Each scene shows the same named points in several views. A view is turned or mirrored, shifted and resized as a whole, has a little noise and may leave points out.
In the rows, zero is written as 128.

Scene 1
View 1
Z_805: [155 120 116 127 109 124 104 134 132 139 133 128 134 132 153 161 112 160
 128 118 156 153 121 139 163]
Z_895: [145 126 112 131 111 138  97 150 136 133 125 144 137 130 141 135 123 145
 137 115 144 118 111 164 142]
Z_988: [154 122 120 105 101 107  96 115 134 125 124 117 132 140 142 144 126 146
 136 101 149 130 125 146 151]
Z_820: [155 104 104 119 121 113  85 135 120 134 130 111 128 147 167 148 131 146
 141 125 161 140 130 126 146]
Z_5: [148 109  90 114 125 115  82 132 126 124 116 107 141 158 149 130 123 130
 145 101 145 125 128 142 135]
Z_79: [149 110 110 111 115 113  87 137 122 133 122 118 126 144 158 137 141 140
 144 119 151 119 125 142 137]
Z_765: [149 123 121 131 110 137 102 151 135 141 129 146 133 123 147 145 126 154
 135 121 149 125 113 160 149]
Z_677: [150 127 118 110 103 120  98 129 132 128 120 126 135 136 140 132 127 140
 140 100 144 117 120 157 144]
Z_852: [143 116 104 141 126 145  89 164 127 142 127 147 133 130 155 136 131 146
 142 130 150 119 114 157 135]
Z_878: [148 120 112 132 117 133  97 151 131 139 129 140 131 129 154 144 127 151
 134 122 151 129 114 155 146]
Z_309: [148 116 123 128 112 134  96 158 123 148 134 147 121 125 166 147 148 155
 139 143 155 121 116 148 143]
Z_323: [133 114 121 122 117 137  83 178 114 144 124 162 116 128 162 110 183 131
 159 148 142  68 114 172 107]
Z_252: [151 118 111 112 108 115  94 129 131 127 123 119 134 140 144 137 127 143
 143 106 145 121 123 152 143]
Z_992: [149 132 123 119 100 128 103 132 142 128 120 140 141 129 128 134 119 146
 135  98 141 117 113 170 145]
Z_253: [142 119 102 114 115 121  86 133 134 121 114 122 142 149 134 121 123 131
 145  93 137 109 120 161 131]
View 2
Z_252: [122 115 151 153 126 109 118 113 125 114 109 144 144 167 112 138 140 157
  81 129 111 107 134 160 136]
Z_79: [113 112 144 157 130 107 114 117 123 110 109 156 141 151 107 135 133 149
  78 131 113 114 136 157 139]
Z_878: [136 111 144 137 120 108 109 126 108 129 111 143 144 157 113 134 124 154
  74 128 110 116 135 153 129]
Z_988: [123 119 145 152 128 115 107 102 135 113 107 140 149 178 110 139 140 156
  84 135 107 102 133 158 139]
Z_253: [116 118 166 157 118 106 134 121 119 115 115 142 138 166 122 134 149 164
  86 123 117 105 128 169 139]
Z_677: [124 112 152 148 124 110 120 113 119 115 112 136 144 173 115 136 144 163
  81 130 113 103 138 165 137]
Z_805: [142 122 135 138 123 114  95 112 127 137 103 136 149 169 111 140 117 150
  78 137  99 111 126 145 129]
Z_5: [111 128 160 169 121 102 125 120 132 117 109 155 133 157 122 135 139 150
  88 124 111 111 118 160 140]
Z_323: [112  75 147 140 131  96 141 150  68  99 121 157 135 122 103 125 141 160
  65 119 141 131 166 165 130]
Z_852: [133 106 148 137 116 100 119 140  94 130 114 146 136 143 116 131 123 153
  72 121 116 125 136 154 126]
Z_309: [127  96 127 140 135 107 102 130  98 118 107 155 142 134  99 134 116 144
  69 132 117 127 149 144 126]
Z_992: [136 110 156 135 119 113 122 116 111 120 114 129 148 179 116 137 148 169
  79 127 117 102 141 166 135]
Z_820: [119 122 136 160 132 110  99 117 132 121 104 160 138 149 109 135 120 138
  81 133 101 117 126 147 134]
View 3
Z_252: [ 93 115 141 114 103 122 105 132  63  97 129 102 182 153 121 131 138 149
 161 106 143 134 130 143 135]
Z_820: [ 88 156 118 111 103 137 107 128  71 102 139  99 178 147 148 127 116 149
 177  86 168 135 109 135 129]
Z_5: [ 89 119 143 135  93 107 102 130  50 103 141  99 175 151 128 133 141 138
 183  95 159 140 110 118 139]
Z_309: [ 88 131 137  72 117 142 113 112 104 130 133  78 210 146 147 131 104 142
 136 108 147 143 107 153 132]
Z_79: [ 91 128 135 104 104 129 103 128  68 113 132  93 186 157 127 127 130 140
 164  88 157 133 102 140 134]
Z_988: [ 93 119 129 114 105 132 104 136  60  86 128 113 176 155 116 128 140 161
 163 101 141 131 147 154 132]
Z_852: [ 89 121 155  93 106 112 109 110  92 133 141  78 206 138 157 134 109 132
 146 124 146 153 105 125 141]
Z_878: [ 89 127 142  94 108 125 110 113  88 115 136  90 199 140 150 130 113 146
 146 125 142 150 126 141 138]
Z_992: [ 91  92 153 107 109 114 107 127  71 101 122 100 194 147 122 136 143 156
 141 138 121 145 152 148 145]
Z_765: [ 87 118 147  90 111 125 111 118  91 114 131  89 204 141 149 135 117 149
 135 134 133 151 138 147 139]
Z_895: [ 92 110 146  97 110 121 111 122  80 115 129  91 196 147 131 132 129 145
 146 121 138 144 127 144 136]
Z_805: [ 84 151 119 104 107 138 116 121  88  89 137 109 186 132 156 134 112 165
 155 122 142 141 158 147 131]
View 4
Z_895: [136  99 125 136 131 151 146 142 143 117 127 111 136 184 139 113 122 148
 103 107 134 136 116 115 164]
Z_309: [113 112 123 131 138 152 139 150 122 122 134 107 144 169 154 142 120 132
 125 105 143 136 122 120 164]
Z_878: [133 106 123 138 128 145 139 152 136 113 132 105 141 171 144 124 123 138
 109 106 134 136 120 114 159]
Z_805: [137 111 117 147 115 118 142 166 128 121 138 100 137 161 141 118 119 134
 111 104 122 146 128 119 135]
Z_79: [122 126 130 140 122 142 132 135 135 113 127  80 119 173 132 131 122 138
 109 106 125 121 121 128 162]
Z_253: [139 111 134 143 117 151 136 127 158 111 120  90 115 188 118 108 123 156
  88 107 121 121 115 122 167]
Z_5: [144 126 134 149 109 143 127 135 152 102 131  75 111 173 122 118 134 145
  95 107 116 114 116 123 161]
Z_765: [132 102 121 136 131 145 145 153 135 118 129 114 143 177 144 122 119 144
 112 108 138 143 121 115 157]
Z_323: [ 97 110 138 118 160 197 135 109 136 114 119 108 137 191 152 151 128 145
 123 111 162 117 105 116 207]
Z_677: [128 111 126 139 122 136 141 135 142 121 121  94 122 189 124 111 114 150
 100 106 127 131 121 122 157]
Z_252: [129 118 129 143 119 134 136 138 142 121 124  87 119 181 126 115 118 146
 101 106 122 129 120 126 155]
Z_852: [137 105 126 140 131 163 138 148 141 106 137 107 142 169 149 134 133 139
 113 107 140 130 113 112 172]
View 5
Z_895: [124 141 146 186 113 158 139 135 167 154 143 108 138 144 126  99 132 110
 123  86 116 113  88  73 113]
Z_878: [119 136 149 170 119 153 145 139 168 157 136 108 143 133 134  98 131 129
 118  89 120 117  94  85 122]
Z_992: [131 145 160 206 120 152 138 123 183 159 140 102 153 154 122 111 133  94
 129  78 120 105  83  74  92]
Z_765: [116 136 154 187 116 158 142 139 162 158 143 106 151 138 132 104 134 128
 112  88 117 116  92  79 119]
Z_309: [105 140 137 159 118 165 157 135 149 165 149  97 154 141 132 103 124 145
 104 100 115 124 112 100 130]
Z_820: [109 136 153 133 147 126 165 125 198 180 112 109 137 133 130  94 119 133
 117  84 146 124 114 116 121]
Z_677: [130 148 154 186 127 141 148 118 188 168 132  98 145 158 119 107 129  93
 129  77 127 111  92  90  91]
Z_5: [131 142 142 137 136 127 152 117 207 175 114 115 111 154 125  83 122  93
 137  77 144 111  91  99  95]
Z_79: [114 146 133 128 138 135 165 122 186 180 128 100 131 151 129  97 119 124
 116  91 136 123 112 115 114]
Z_805: [109 133 170 180 134 138 148 135 188 167 121 103 157 129 130 107 126 128
 120  84 134 116 102  92 116]
Z_988: [118 147 164 182 144 126 153 115 204 180 119  94 158 150 125 116 126 101
 126  76 137 111 103 102  92]
Z_253: [139 148 140 167 127 139 144 116 194 171 126 111 119 164 118  92 128  79
 140  74 129 108  81  86  86]
Z_852: [120 135 132 156 107 164 147 141 154 151 139 118 122 140 132  85 133 128
 118  96 115 120  91  79 127]
Z_323: [126 167  78 135  83 193 164 118 115 162 189  89 117 191 122  96 126 114
 105 110  89 123 101  95 113]
Z_252: [125 146 150 169 135 135 146 117 194 174 129 101 143 153 123 105 125 104
 127  79 134 112  96  97 100]

Which points are out of place in each view (at most two, in the order of its rows)? Write - if all are in place.
view 1: -
view 2: Z_309
view 3: Z_895
view 4: -
view 5: Z_79, Z_805
